A landscape with many peaks, sampled at points; each row gives a point and its height.
A climber steps from a point to the highest of its 6 nearest points, and stops where none of them is higher. Distance is the straight distance between rows; heights are no part of it.
Rozun: [-15  12   6 -16  27 -46 -18  -7  -5]  h=7.3
kog: [-18   9 -30  -6  16 -42 -13 -14 -19]  h=13.3
dat: [  3   5  18 -24   2   3 -20  36  23]  h=59.0
fuvon: [ 37 -31   4  23 -38   3  52 -23 -11]  h=37.8
komat: [-18  20 -38  -1   1 -27   3  -6 -22]  h=19.6
zatu: [ 10 -21 -12  39 -18   7  12   0 -16]  h=58.8
vule: [-12   7  -8  11  -8  -4  -1  18 -13]  h=49.0
buso: [ -9  20  -8 -33  10 -13 -10  18   2]  h=71.7
febo: [ 24 -28  29  21 -20  -9  19 -36   8]  h=36.3
Rora: [-19  11 -16  27  -7 -33   0  -5 -28]  h=35.0
Matep: [ 19 -33  -1  18 -22  12  16  -9  -2]  h=47.6
kege: [ 14   1  29 -26   2  36 -12  29  28]  h=33.0
pifud: [-11  14 -14  -1   2 -24   1   9 -16]  h=31.3
dar: [  1 -24  17  31 -12  -7 -11 -16  -1]  h=35.6
medak: [-20  27 -42 -15   4   0   6   1 -18]  h=23.0
Tari: [ 16 -20  10  -1 -13  19  -2  16  17]  h=43.0
biraf: [ -4   5 -18  24 -14  26  15  15 -11]  h=58.7
Giv: [-18  11 -33 -32  26 -30 -21  -1   0]  h=14.2
tafu: [ -3  12   6 -43  23 -30 -20  16  10]  h=17.2
tegem: [-18  27 -39 -43  34  12 -18   1  -3]  h=42.4
Filaf: [ 19 -22  25 -17 -12   7 -15  12  28]  h=34.5
beda: [  7 -23  32  20  -6  -8 -14 -14   9]  h=26.9
Fopef: [11  0  3  0 -2 56 14 10  3]  h=45.5
pari: [-10   7   4  -7  -3  -9 -13  25   2]  h=29.0
moren: [  2  -6 -10  28 -18   9   8  11 -15]  h=73.5
Bofir: [-10  38 -18 -20  15  22   6  11 -13]  h=27.4
Buli: [  5  18   8  -6   9  64   6  17 -19]  h=40.1
tup: [ 35 -33  14  18 -27   0  34 -23   0]  h=41.0
lifo: [ 4  0  9 -8 -6 45 -2 17 11]  h=43.6
Nugi: [ 30 -32  22  -2 -20   6   8  -6  14]  h=40.2
Doref: [ 23 -28  43   0  -4  -7 -11 -24  26]  h=31.7
kel: [-19  17 -51  16  -7 -25  11  -9 -37]  h=24.4
zudif: [-14  12 -21  22 -16  -2  12  18 -24]  h=53.7
Diguv: [ -4  30  10 -24  11  36   3  21  -4]  h=33.8
Fopo: [ 33  -1  14 -13   5  73  17   1  -3]  h=39.6
vez: [ -2 -13   3  38 -18  -8  -4  -2 -13]  h=50.9
Lago: [30 -7  7 -6 -2 60 32 -3  8]  h=41.3
pekip: [-19  -9  38  35   6 -24 -16 -25  30]  h=5.6
teto: [-20  12  26   0  21 -47 -17  -9   8]  h=49.1
Selef: [-14   5 -28 -51  49 -11 -42  10  18]  h=5.5
fef: [-38   9  -5   9  36 -51 -15 -36   8]  h=2.1
desu: [-11  24 -12 -12   3   5   1  21  -4]  h=33.1
zak: [-16  11 -41 -21  14 -15  -8  -4  -8]  h=20.5
gezu: [  7 -12  -8   9 -14  32  12  15   3]  h=53.8
sor: [ 12 -21  49  15  -6 -14  11 -47  42]  h=27.0
soget: [ 32 -17  -2  -4 -17  40  37  -4  11]  h=41.1
suv: [  5  -2  26  -3  -1 -14 -26  21  11]  h=21.9
Pitur: [ 26 -12   7 -11  -8  48  21   6  19]  h=44.6
dera: [-24   5  31  24   9 -31 -15 -14  10]  h=6.0
muv: [-22  14 -25  16   4 -45  -3 -28 -31]  h=24.6
kelog: [-17  13  -5   2  11 -43 -11  -8 -13]  h=14.0

For each start below, name the point where the climber stops.
Filaf => buso
soget => moren
lifo => moren
medak => buso
kege => buso
Lago => moren
